Each row is a point on a landscape with many valleys, with its height.
A ball rolls from a point to the lowest of its 2 nearest points, and stops where none of them is lower. Distance is the straight distance between rows; heights are no part of it.
Q_848: [  6 -17   4  26 -12  10  15 -50  13  23  -4 -22 -15  11 -21  27  -2   7
  31   9   7]  h=438
Q_224: [-22   4  33   3  31   0 -33  26 -29 -11  15   2  42 -11  -1   4  -2  -5
 -14 -44   1]  h=664
Q_103: [ -3 -25 -10  10  18  18 -38 -15  -7 -12  -9 -13   1   9  -1   9  15   4
   9 -49  37]  h=698
Q_926: [ 17 -27  -6  45  27  14   9 -32  14 -15 -24 -13   5 -18  -4  -1  -5 -16
  15 -31  18]  h=373
Q_603: [-25   3  -7 -35  -2  10 -41  42 -18 -18  -7  20  -5  -5   8 -27  15  15
 -27  -9   7]  h=167
Q_584: [  3 -20 -14  -3 -35  23  19   1   8   8 -19 -24 -45 -24  21  -6  29 -19
   8  29 -31]  h=462
Q_696: [ 19  13  -4  12   8 -20  50  11  17  -3  -9  -1   9 -22  19  -6 -15  -9
  -7  22 -25]  h=255
Q_964: [ 12 -30 -37 -36 -25 -12  32  11  16   9 -23  -3 -15   5  26   5  18   6
   5  42 -23]  h=345
Q_715: [  3  -9  11  13  46 -14   0  49  32 -18 -23  35  13 -29  29 -13   3  17
 -31  -8 -11]  h=513
Q_393: [ 18  27  -8  -3  -8 -19  50  21  18  -8 -14  12 -13 -25  29 -19  -5 -12
 -22  39 -24]  h=271
Q_423: [ 11   8  29  46  28 -12  37 -20  12   1  -7 -11  33 -20  -1   0 -28  -3
   0 -12 -17]  h=197
Q_797: [ -6 -18 -31 -15  39   3 -45  34   1 -19  -7  -9   7  21  21  15  19  28
   4 -47  37]  h=649
Q_905: [  0 -45 -16   9  11  16 -19  11  -1 -15 -34 -20  -6 -38  17 -24  19   1
 -11 -31 -25]  h=637
Q_548: [ 14   3 -15 -33 -16 -49  -5 -25   9   8   7  23  -2  45 -43  18 -17  42
  27  33  20]  h=333
Q_127: [-24  15  47  10 -14   4   9 -18 -18  46  32 -38  19 -17 -26  23  -5  -3
  19  15 -45]  h=517
Q_977: [ 25  13 -14   6 -19 -22  -2 -55  18  -2   2  21 -31  41 -41  25 -26   9
  25  21  24]  h=275
Q_126: [-13   0  -1  -9  -8  15 -16 -11  -7  13   5 -12   4  11  -9   2   2  -5
   6  -4  25]  h=611
Q_461: [-11  60  14   8 -16   4  -4 -12 -14 -15  27  23 -33  13 -10 -14 -14 -35
 -14  -1  24]  h=106
Q_891: [-31  -4  25  -5   5  13 -31  11 -47  19  20 -19  39  -9 -19  -4   2 -18
   2 -22 -20]  h=372
Q_350: [  7 -12 -23   9  17  -5   0 -30  15  -1 -16   0   5  29 -11  23  -8   7
   8 -17  42]  h=414
Q_119: [ -2  45  42  30  20  -4 -17  -5  -6 -17   7  28  -4  23 -10   7 -31 -35
 -15 -25  43]  h=136
Q_354: [  4 -32  -2  22  33   5 -33  13   8 -33 -27  15   4 -28  11 -14   9   3
  -7 -39  13]  h=237
Q_706: [ 15  11 -16  21 -42  25  29 -27  10  -6  19  -6 -77  -7   5   1  26 -26
  -3  13   7]  h=522
Q_486: [-10   2   2  -4 -30  40 -54   2 -33 -21   3   8 -35  -8 -12 -32  13 -19
 -14 -12   1]  h=36
Q_734: [ 15  -1   4  36   1  -5  13 -44  16  12  -9 -10   2  17 -17  17 -15   3
  18  -3  10]  h=434
Q_810: [  6  10  31  30  25   9 -12  20   6 -36 -14  33  -9 -38  12 -31 -12  -8
 -30 -15 -27]  h=704
Q_44: [  1  -7  26  16 -11   1  59  -8  -4  37   0 -51  10 -32  10  11   9 -18
  10  26 -59]  h=506
Q_861: [-30   9  41  -5 -21  12   6 -10 -25  36  36 -34   2 -16 -25  20  12 -22
  10  21 -35]  h=521
Q_198: [ -7 -11 -12 -57 -29   0   8   5  -8  26   8 -10   3  24  -8  16  16  12
   6  44  -6]  h=401
Q_128: [  4 -12  -5 -18 -41  40  -5 -19   0   6   8 -18 -60  14   1  19  38 -26
  14  19   8]  h=178
Q_194: [ 21  12 -23 -18  -6 -35  17 -15  12  -1   1  28  -3  42 -24   8 -23  27
   8  31  28]  h=349
Q_888: [ 16  33   8 -19 -15 -49  48   0   2  17  25   9   7  20 -19   4 -19  22
   9  60 -28]  h=403
Q_554: [  5 -25   1  -6   9 -27  18 -13   9  29   2  -9  36   8  -9  23 -12  34
  19   8  -5]  h=242
Q_32: [ 13  22   2  25  -7  -6  47  -2  -1   0   5 -11 -12 -21  17 -14  -3 -20
  -4  21 -16]  h=240
Q_896: [ -5   2  20   7  20 -12  21  16 -19  23   2 -22  58 -22  15  -5  -8   5
  -5 -11 -34]  h=189
Q_40: [ -2  27  35  28  28   1   1   6  -6 -19   1  25  25 -10   4 -11 -20 -20
 -12 -25   7]  h=210
Q_835: [ 11  10 -19 -12 -19 -11  45  17  19   5 -16   3 -25 -19  28 -23   8 -12
  -9  36 -34]  h=287
Q_330: [  5 -37   1  28  27  10  -7 -17   1 -10 -18 -18  18 -21   7  -4   6  -6
   9 -45   5]  h=309
Q_351: [ 21 -20  -9  42  23   2  16 -14  31 -22 -28   3   7 -29  12  -4 -13 -16
  -3 -21  12]  h=405
Q_270: [-34  -8 -10 -43  -5   3 -33  20 -28  22  22  -7  21  14  -1   6  21   4
  -1  -9  14]  h=308
Q_960: [  5 -49   6  33  10  31 -31   0 -17 -20 -28 -24 -17 -53   3 -34  14  -1
 -11 -30 -33]  h=626
Q_79: [ 15  42  21  37   9 -15  37   5  11 -23   9  18   0 -19   4 -14 -26 -17
 -19  12  -3]  h=238
Q_368: [ 16  21  -7   4  12  -5   6  17  24 -32 -12  53   0  14  18  -2 -13   2
 -22   0  32]  h=224
Q_991: [  8 -24 -23   8  50 -13 -18  21  29 -22 -13  16  18  11  24  18   1  25
   2 -36  36]  h=566
Q_314: [-14 -24  11  19  16  22 -31 -42  -8  18  -3 -34  10  13 -26  24   5  -1
  22 -43  18]  h=721
Q_161: [-23 -21  26   2   2   6  -9 -27 -17  38  16 -41  34  -6 -23  25   0   2
  24 -11 -30]  h=447
Q_787: [ 32  17 -26 -27  -2 -39  24   2  16 -20  -2  39   4  38  -2   2 -18  21
  -5  35  33]  h=368
Q_929: [-22  49   3 -36 -20 -14   5  12 -13  12  34  13  -1  26 -25  -3 -21  -5
 -11  39  -1]  h=390
Q_449: [  4 -10   7  22 -20  34 -12  -9 -14   1  -6 -19 -18 -20   2 -16  15 -23
   7 -12  -4]  h=610
Q_652: [  7  -1  19  39  36  -2  23   0   8 -11 -12   2  35 -13  14   3 -20  -3
  -6 -13   1]  h=226
Q_97: [  6  -1  48  37  30   7 -36  12 -28 -22   6   7  29 -28   4 -13 -17 -18
 -20 -47 -11]  h=681
Q_541: [-24   2   2 -41 -32  12  -9  28 -24  26  17 -16   1 -13   3  -7  25  -7
  -3  21 -30]  h=320
Q_841: [-15  19  49  12  36   1 -38  21 -31 -16  12  16  32 -14   2 -10 -14 -14
 -24 -47  -9]  h=673
Q_549: [ -4  44   6 -24 -32 -17  35  -4  -8  20  39   7 -20  25 -30   2 -11  -1
  -6  45 -11]  h=394
Q_516: [  9 -27  18  23  21 -18  55 -14   5  23 -14 -36  44 -12   2  18 -11  14
   8   4 -42]  h=158
Q_851: [ 25 -10 -24  -1 -27  11  11 -42  19   4   1   1 -46  26 -17  23  12  -5
  18  26  24]  h=179
Q_392: [-43   7  24   4  15 -10 -38 -20 -20  23  28 -19  36   8 -34  25 -16  -3
  12 -26  -1]  h=334
Q_809: [ -9 -26 -10 -26 -30  26   5  11  -5  20 -12 -25 -20 -15  17  -1  36 -10
   7  23 -30]  h=475
Q_213: [-18   0   5 -14   8 -11  15  43 -20   7 -10  -3  28 -25  26 -19   7   6
 -20   9 -51]  h=561
Q_347: [ 31 -28 -11  14   2 -25  56 -12  21  19  -9 -20   9   4   2  20  -7   7
  22  37 -29]  h=95
Q_436: [ 18  41  12  20  15 -27  40  -2  15 -17  13  26  -2  12   3  -4 -36  -7
 -15  20   8]  h=245
Q_889: [-14  20   4  -4 -14  15 -10  23 -19  -9  -3   0 -13 -25  10 -26  10 -14
 -12   6 -22]  h=315
Q_760: [ -7  35   4 -17 -27   7   4  27 -11  -6  -4   5 -20 -20  15 -37   8 -12
 -23  24 -34]  h=297
Q_116: [  6  21   1   7   6   2  -6   3  16 -30 -10  28  -4  12  12  -9 -13 -11
 -14  -7  37]  h=198
Q_390: [ 18  26   5 -14  -5 -41  47  15  -1  10  13  16  27   8  -3  -5 -21  12
  -9  40 -16]  h=409
Q_171: [  8 -25   5  20  50  -2 -13  24  27 -33 -28  15  15 -30  22  -1   2  13
 -10 -36   5]  h=380
Q_535: [ -6 -22  -3   6  41 -11   7  35   5   0 -16 -16  40 -35  34  -2  11  25
  -4 -21 -32]  h=720
Q_607: [  5 -27  14  31 -33  41   6 -28   5   3   1 -31 -59 -25  10   3  36 -36
  13   2 -14]  h=455
Q_990: [ 22 -20 -27 -27 -30  -9  46   9  26  11 -15  -6 -35 -14  30  -8  10 -17
   0  46 -43]  h=311
Q_483: [ -5  53  -9   3 -31  14  -4 -16  -9 -10  26  16 -51  25 -11 -12  -5 -33
   0   6  39]  h=94
Q_730: [ 20  -3 -14  13 -22   9  36 -38  18   7   8  -6 -49  14 -11   7   0  -9
  11  22  12]  h=196
Q_430: [  2 -12  21  24  25 -13  26  10 -13   4  -8 -21  40 -40  18 -16   0  -3
  -8 -14 -40]  h=147
Q_503: [-26  21  35  15   7  -3 -10 -22 -21  13  20 -16  24   1 -28  12 -17 -20
   5 -17  -7]  h=351
Q_211: [ 10  66  15  12   4 -16  31  -5  14 -28  11  39 -13  16   1  -4 -30 -15
 -17  16  20]  h=252
Q_615: [  2  -5   8   9  21 -40  18 -22  14  26   7 -10  46  19 -17  23 -29  42
  19   5  -7]  h=269
Q_334: [ -5 -39 -23 -12  10   8 -18   4   1  -5 -20 -17   6  -5  20   0  21  16
  13 -22  14]  h=547
Q_138: [  0  -9 -14  -6 -13  14   4  -9   1  10 -12  -9  -2   6   8  -2  13  -7
  16   9   8]  h=605
Q_104: [ 22   5 -22  26 -27  17  39 -30  35 -12   3   0 -69 -12  14 -11   8 -35
   5  10  16]  h=518
Q_162: [-29   3  13 -20  -4   2  -9  42 -33  12   4 -15  25 -29  16 -18  15   1
 -15   0 -43]  h=571
Q_63: [ -6  -1  38  18 -12   4  31 -15  -4  42  17 -40  13 -22 -10  28   0  -2
  15  22 -53]  h=512
Q_367: [-35   5  20  -1  16 -29 -21 -28 -13  27  15  -9  45  15 -36  37 -26  25
  23 -16  -1]  h=310
Q_207: [-12  12   5 -17  15 -16  12  54  -3  -4 -18  15  27 -28  26 -26  -2  20
 -30  10 -36]  h=551
Q_435: [-13  35  33  23  23  -9 -19  -6 -11 -12   8  18  21  19 -19  11 -28 -12
  -9 -32  33]  h=151
Q_642: [-23   5  28   3 -10  13  -6  -2 -28  28  20 -33   9 -10  -9   7  18 -23
  13   2 -27]  h=527
Q_619: [ 20  16  -6  -7 -18 -53 -19 -40  11   8   5  28   2  46 -42  30 -21  39
  42  28  19]  h=319
Q_447: [ 18 -21  13  42 -11  19  19 -51  23  24  -2 -33 -30  -5 -16  35   4  -2
  29   6  -9]  h=442
Q_551: [ 17  40   8 -10 -29 -32  54  -7   4  21  33   3 -15   9 -14   8  -7   2
  -3  49 -28]  h=397
Q_344: [  9  -9  -3  15  19  16 -30  11   9 -34 -19  22 -12 -16   9 -26   7  -3
 -15 -26  19]  h=81
Q_753: [-15 -18  -8 -23  36  -6 -17  44 -15   5   3 -21  38  -9  22   5  12  29
   7 -34  -7]  h=667
Q_931: [ 22   4  -9  12  24 -15  33  13  30 -18 -15  29  21 -11  27  -2 -19   3
 -16   6   7]  h=285
Q_854: [-32  -3   2 -34 -17  17 -30  15 -30  22  17 -18  15   3  -1  -5  20  -6
   4   4  -8]  h=339
Q_214: [ 28   3 -49  -3 -28  16  10 -12  36 -22 -21  25 -48   9   6 -13   3 -21
  -3  19  33]  h=247
Q_280: [-13   8   8  -3  24 -49 -10 -14  -3  26  18  -3  58  16 -24  33 -30  43
  21 -13  -7]  h=289
Q_33: [ -1  14   8 -22 -45  11  34 -10  -1  22  29 -12 -55   3  -1  16  23 -17
   5  39 -25]  h=435
Q_181: [-41 -11  25  -6  18  -1 -14 -11 -23  41  24 -40  52   1 -28  29   5   9
  26 -15 -28]  h=424
Q_622: [ -8 -26 -22 -12  10   5 -32  -3   1  -3  -3  -7  -2  27   1   8  16   4
   2 -33  47]  h=687
Q_93: [ 37 -12 -54 -14 -14  -5  23 -12  40 -17 -16  33 -26  19   7  -5  -2  -4
   1  22  37]  h=291
Q_867: [  5  29  -1 -29   1 -24  27  30   1   0   0  19  33   3  18 -10 -12   8
 -17  26 -10]  h=420
Q_193: [-21  14  32   4  -4  18 -35   0 -39   2  21 -24  18 -11 -16 -10   6 -29
  -6 -26 -15]  h=355
Q_484: [  1  36  -4 -33 -24   2  18  22  -4  -4  -1  17 -13  -1  13 -21   4  -4
 -15  28 -10]  h=276
Q_69: [ 21  20  -4   7 -27  -8  41 -31  21   2  25   1 -48  16 -12  11   2 -10
  13  34   4]  h=209
Q_573: [ -7  32 -12 -42 -25  -1  -8  22 -13  -8   7  21  -7  14   8 -21   3  -9
 -15  24  13]  h=254
Q_599: [  6 -15 -24 -39 -23 -15  31  11  -2  23   0  -2   7  13   6   9  10   7
   7  37 -18]  h=377
Q_110: [-12  11  17 -22 -13 -15  36  14  -8  29  17 -14  29   3  -7   5  -6  10
  -1  34 -29]  h=241
Q_275: [-20 -24 -11 -15  20   9 -48  30 -12 -18  -9  -6   7 -20  17 -11  22  22
  -7 -39  -3]  h=604
Q_424: [  8  16  -2  14  -5 -46 -21 -44   9  23   3  17  18  30 -36  33 -25  42
  45   5  12]  h=305
Q_264: [ 23   4 -24  37  -5  15  29 -25  39 -32 -11  13 -55 -26   8 -18 -10 -38
   1  -1  17]  h=509
Q_240: [ -9 -18  25  15  17  19  -7 -26 -22  27   9 -41  26 -15 -15  13   6  -7
  18 -26 -20]  h=463
Q_667: [ 19 -15  -5  41  33   8   1   1  36 -34 -23  31  -7 -23  17   1 -17 -15
 -12 -27  26]  h=436
Q_834: [-17  18  -3 -44 -26 -13  17  29 -19  24  19  -2  26  12   9  -7   1   4
  -8  37 -24]  h=268
Q_577: [ -2  28  -7 -14 -33  24 -13 -21  -8  -6   7   5 -51  30 -17   0   2 -29
   8   9  32]  h=110
Q_692: [ -9 -33 -39 -35 -29  26 -18  -1   4   7 -18  -9 -31  18  13   6  38   3
  14  10  17]  h=230
Q_791: [-21  -3  -1 -17 -21  26 -68  23 -37 -27  -5   4 -27 -20 -11 -39  17  -2
 -21 -14  -8]  h=73
Q_147: [  2  -8 -22 -25  17 -31  10  23   7  -3   3  10  35  35   9  24  -5  39
   6  -9  20]  h=425
Q_762: [ 21  -6   6  31  38 -14  30   4  31 -11 -11  15  32   2  24   6 -30  -2
  -9  -7  12]  h=257
Q_292: [ -9  -9  12  24 -23  44 -37 -16 -25   3   1 -18 -24 -10 -16 -12  12 -27
   5 -21   7]  h=614
Q_225: [  7  -2  13  45  16   3   2 -54  10   8  -3 -27  16   4 -20  23 -21   0
  25 -28  13]  h=440
Q_202: [  7   8 -16 -41  -1 -37  31  34  -3  -2   1  31  26  17  12  -1 -11  27
 -13  24  -2]  h=433
Q_212: [  1 -28   8  25  26   7 -13   7 -15  -1 -13 -19  27 -40  13  -8   9  -4
  -1 -41 -21]  h=199
Q_708: [-16  10 -21 -37 -11   6 -15  30  -8  -9  -1  20   0   7  15 -14  12   8
 -12   5  16]  h=222
Q_721: [ -2 -29 -42 -39 -18   3 -10  -1   4   8 -10   2 -11  30   9   5  22  18
  19  14  19]  h=279
Q_818: [ 20 -34 -42 -16  -2 -12  12   3  20  -3 -21  13  10  26   6  13   3  22
   8   7  25]  h=290
Q_348: [-17  14 -25 -34 -24  14 -35  -8  -2  -5   4  18 -17  41  -8  -4   4  -5
   3   5  50]  h=156
Q_836: [ -2 -17  20  40  16  14   4 -44   0  21  -7 -36  18  -8 -16  11  -3  -4
  18 -19  -5]  h=450
Q_520: [ -1 -26 -28 -12  -9  13  -6   1   6  -4 -21  -2 -21  -9  14 -18  24  -9
   2   8  -3]  h=594
Q_195: [ -4  10  14  -2  35  -9  -2  58  11 -19 -12  39  22 -23  25 -22  -1  23
 -28  -6 -19]  h=534
Q_251: [-13  -4  24  -6  16   9 -42  39 -39 -16   2  -3  12 -36   5 -36  -3   6
 -24 -18 -37]  h=588
Q_663: [ -2 -26 -24  -4  -2 -13 -22 -40  14  15  -5  -5  -7  50 -34  37  -3  40
  38  -8  39]  h=362
Q_265: [ 25   5   3  24 -17 -20   4 -58  23  10  -2   7 -24  19 -30  30 -17  25
  42  20  10]  h=286
Q_352: [-13 -23 -36 -13  14  13 -48  19  -3 -18  -6   7 -14  21   9  -1  24  14
   2 -37  46]  h=676
Q_236: [ -3  12 -26 -33 -41  28 -25 -19  -6   7  10   6 -38  44 -21  10  13 -10
   7  19  36]  h=131
Q_454: [ 14  41  -3  35 -24 -30   4 -55  24  -7  13  21 -39  32 -39  20 -28  10
  21  11  25]  h=267
Q_141: [-11   7  23   4 -12  27 -27  16 -36  -6   5 -11  -2 -30  -6 -29  11 -19
 -11 -16 -24]  h=336
Q_933: [ 18  -8  28  43  19 -11  52 -21  11  20   2 -34  34 -14  -6   9 -19  -2
  10   5 -32]  h=177
Q_781: [-12 -32 -29 -20  -3  16 -34  30  -7  -4 -20  -1 -11  -5  18 -14  26  19
   1 -20   9]  h=576
Q_420: [  8  18  -6 -13 -51  13  35  -3  10  11  15  -9 -68 -17  18  -5  28 -25
 -13  36 -21]  h=443
Q_846: [ 31 -46 -46 -21  -6 -13  28 -16  27   9 -15   8 -13  33   4  12   9  21
  21  32  14]  h=217
Q_712: [ -7  -1  17   3  37   3 -28  24 -14 -11   2  -5  33 -17  20  -4   2  11
 -15 -38   0]  h=650
Q_206: [ -9 -38 -21 -14  10   2  -6   1  -5  22  -1 -20  23   9   5  12  18  22
   8 -12  12]  h=508
Q_101: [-18   8   5   2 -16  26 -31 -17 -23   7   8  -6 -15  10 -16  -3  10 -27
   5 -15  20]  h=616
Q_113: [  9 -29 -29 -30 -15 -20 -22 -23  13  20   0   4  -8  46 -25  33  12  30
  26  14  31]  h=342
Q_786: [ 21 -18 -14  32  22  14  -6  13  43 -42 -34  42 -31 -37   9 -17  -9 -15
 -14 -13  26]  h=469
Q_22: [-12 -19 -29 -22  16 -19  -5  10   3  16   6 -14  25  34   2  21   4  33
  13 -12  21]  h=468
Q_261: [-16  -1   1 -14  26   7 -32  42 -12 -14  -1  -3  26  -6  12  -4  12  23
  -8 -38  -2]  h=631
Q_233: [ -5 -32  -2 -10  38  -9   1  25 -11  14  -4 -37  48 -12  22   4  13  30
   5 -32 -21]  h=695
Q_494: [  7 -24  33  30  22  22 -52  17 -23 -39 -11   6  -9 -39  -3 -26 -16   3
 -32 -39 -24]  h=608
Q_557: [  9   3 -13  -2 -35  21  23   1  12   4  -6 -14 -70 -31  19 -13  25 -25
  -1  27 -28]  h=452
Q_310: [  4  43   0  11 -29  -1  35 -11  12   3  36   5 -42   7  -7  -9  -3 -18
  -3  18   1]  h=223
Q_177: [ 10 -26 -35 -52 -25  -5  -9 -11   7  18  -5   5 -14  46 -15  18  19  24
  24  31  29]  h=321
Q_600: [ -9 -12 -15 -15  -8  20 -36  31  -1 -30 -27  16 -43 -17  -6 -39  11   8
 -35   2   3]  h=149
Q_938: [ -3 -31 -20 -37 -38  42 -19  -5  -4  17  -5 -10 -40  11   5  20  42 -12
  15  14   8]  h=202
Q_907: [-21  16  -9 -27  -7  10 -45  13 -11  -8   9  26   0  32   1   0   1  -5
 -11 -17  50]  h=185
Q_831: [-33  23  23  -8  10  -9 -12  12 -24  12  22  -3  50  11  -9  -1 -15  -2
 -15  -5  -4]  h=369
Q_736: [ -2 -30 -14  10 -16  30 -15  -5   0  -3 -25 -11 -29 -26  12 -29  23 -19
  12  -7 -15]  h=603
Q_865: [-12   9   1 -44 -27   2  14  28 -15  23   6 -10   1 -12  16 -11  13  -8
  -9  36 -43]  h=296
Q_153: [ 13   4  38  50  25  14 -13   9   3 -36  -6  18   6 -40  12 -25 -18 -22
 -18 -22 -18]  h=697
Q_175: [ 21  -1 -17  17  -4  -2  10 -34  20  -4  -4   1  -3  32 -15  10 -13  -1
   8   6  26]  h=427
Q_102: [ -8 -29   6  15  16  23 -40 -23 -23   4  -3 -27   8  -4  -9   7  19  -7
  16 -55  24]  h=710
Q_48: [-23  19  25 -17   7  -1 -24  36 -39   3  10  -1  36 -31   9 -27  -5  -3
 -18 -15 -28]  h=579
Q_247: [ 14  -6 -21 -22 -44  35  -5 -25   8  10   7  -2 -58  32 -10  14  19  -6
  20  24  32]  h=154
Q_930: [ 15  10   6  31 -13 -31 -22 -61  10  12  -5   8  -7  25 -32  40 -31  28
  51  10  16]  h=295
Q_249: [-23  -8  -9 -25  -3  17 -46  38 -18 -21 -17   7 -29 -18   3 -38  15  13
 -27  -8 -12]  h=118
Q_151: [ 35 -35 -26  -4  -4 -22  43 -14  22  10 -12  -2   2  12   1  10   5  10
  17  31  -4]  h=148
Q_95: [ 39  16 -40 -22  -6 -19  36  -2  31 -19  -3  33 -14  27  -1  -4 -10   0
   0  39  27]  h=338
Q_29: [  2 -24  23   9 -11  11  34   1   2  31  -7 -46   9 -27  17   8  20 -15
  13  11 -51]  h=499
Q_271: [-29  10  -2 -21   5  -8 -30   8 -16   0  13  14  15  38 -11  14 -12   5
   2  -9  37]  h=216
Q_743: [ 12   2  42  54  34  10 -20  -7 -11 -29  -6   6  24 -36   9 -16 -17 -21
 -15 -45 -18]  h=689
Q_23: [ 22   7  -7  -6  10 -13  22  11  23 -16  -3  35  22  12  16  -1 -21  12
 -17   9  23]  h=260
Q_908: [ -6  52  25   2   1   0  -9   3 -13 -24  14  32  -6  20  -8  -3 -22 -30
 -15  -6  29]  h=119
Q_311: [  2 -15 -19 -14  33 -11 -23  24   8 -14   4   3  22  29  17  23   0  27
   8 -36  48]  h=612
Q_501: [ -7   4  23  -7   9 -16  34  13 -15  30  15 -14  48  -6   1   7 -14  10
   2  18 -31]  h=220
Q_279: [  9 -30  -7  -7  11 -14  31  -2   2  25 -10 -22  26   2  15  15   4  23
   7  12 -22]  h=183
Q_726: [  6  10  -2  17   7  21 -25   2   6 -39 -13  27 -10   3  10 -20  -3 -17
 -20 -22  40]  h=164
Q_306: [-36  28  11 -32   0 -11 -10  29 -29  14  30  -2  41   4 -10  -4  -9  -5
 -13   8 -11]  h=378
Q_499: [ -1  -2  20  14   7  19 -38  21 -25 -27 -11   4 -12 -28  -8 -38 -10   9
 -29 -23 -35]  h=598
Q_567: [ 17 -21   4   4  12 -26  52  -3   5  27  -9 -24  36  -5   8  13  -7  11
   8  23 -36]  h=132
Q_731: [ -2 -18  10 -14 -24  13  21   7 -14  27  -9 -28  -3 -23  19   4  34 -16
   7  27 -43]  h=487
Q_718: [ 13 -20 -39 -24  18 -21   7  28  17  -6 -14   4  17  18  26   7   1  34
   1  -7  20]  h=365
Q_382: [ -5   9  11 -38 -37  -2  20  -2  -9  32  23 -10  -9  10 -18  18  10   3
   5  56 -18]  h=419
Q_863: [  9   3 -19 -25  15 -42  19  24  -1   1   3  23  41  32   3  15 -19  31
  -5  16  11]  h=449
Q_582: [  1   1 -19 -12   0  25 -35  17  18 -45 -30  36 -61 -11  -6 -39   2  -1
 -37   4  12]  h=166
Q_816: [-38  33   8 -37 -10 -17  -6   9 -17  13  32   6  25  24 -20   2 -13  -4
  -6  26  -2]  h=385
Q_864: [  2 -25 -15  11  53  -4 -10  25  23 -16 -10   3  19  -9  27   5   9  26
  -6 -45  17]  h=500
Q_823: [  1   6   4 -34 -42  12  16  -6  -7  22  22  -5 -37  23 -11  16  15  -8
   6  47 -15]  h=428
Q_39: [ 10 -22   8  35 -21  32  19 -39  11  16   9 -27 -43 -11   0  21  26 -25
  20   5  -8]  h=448
Q_510: [-24  26  43  14  18 -10  -9   3 -28  11  20 -12  45  -7 -16   2 -18 -16
  -7 -17 -14]  h=359
Q_654: [  7  38  38  40  21   0  25   6  -1 -20   8  17  23 -13  10 -12 -19 -22
 -23 -10  -5]  h=229
Q_951: [ 13  66  11  13  -6 -23  19 -17  11 -15  22  26 -20  38 -18   6 -35  -9
  -4  13  30]  h=259
Q_282: [  7 -10  24  36  31   4   7  11  -5 -12 -16 -17  33 -37  17 -19   1  -3
 -16 -28 -34]  h=74
Q_363: [ 25  -7 -26  40   1  19   6 -11  44 -37 -26  38 -52 -31   3 -24  -8 -24
  -7  -7  25]  h=494
Q_512: [ -8  17  23  23  31  -4  -9  -6  -4 -12   4   8  37   7  -4   5 -24  -7
 -14 -38  22]  h=175
Q_332: [-40  -5  24 -17   9  -3 -20   6 -39  31  27 -26  52  -2 -14   9   7  -1
   2 -10 -25]  h=392
Q_391: [  9   5 -22  10 -19  27 -20   3  14 -39 -22  25 -58 -24  -6 -37   7 -20
 -18   2  14]  h=188
Q_124: [  0 -25 -19   5  19 -19 -20 -35  12   5  -2  -7  14  36 -23  32 -10  36
  19 -25  39]  h=387
Q_358: [  6 -27  21  33   3  34 -54  -4 -26 -26  -7 -14 -13 -44  -2 -24  -4  -6
 -15 -39 -24]  h=617
Q_670: [  2  46   9  31 -17 -11   5 -40  18  -9  15  19 -38  36 -22   9 -33 -12
   4  -2  41]  h=261
Q_782: [  3  43   8  18 -17   2  32  -4   1  -4  21  -4 -25 -11   4 -20   0 -20
  -8  12 -11]  h=231
Q_41: [  2 -21   1  17  50  -2 -23  48  31 -26 -22  38   1 -35  21  -8  11  28
 -28 -29 -10]  h=476
Q_571: [-29   7 -16 -47   7 -12 -28  18  -9   6  15   3  22  30  -1   8   3  19
  -1  -8  31]  h=258
Q_868: [ 12   2 -41   1 -20  24  -9  -4  24 -33 -32  25 -58 -10   6 -25   6 -14
  -8   2  32]  h=215

Call two points neighbours if one is among the 2 nearest of the other. Go from one point of each pair to the other, from neighbour to neighbour, staying as low as possible. Name the highest point that can't be avoided.
Q_344 / Q_567 => Q_931
Q_520 / Q_249 => Q_449
Q_486 / Q_282 => Q_787
Q_483 / Q_282 => Q_854

Where does a ball stop that starts at each point below?
Q_390 => Q_567
Q_102 => Q_344
Q_753 => Q_147
Q_494 => Q_344
Q_841 => Q_147
Q_161 => Q_249
Q_787 => Q_249
Q_810 => Q_344
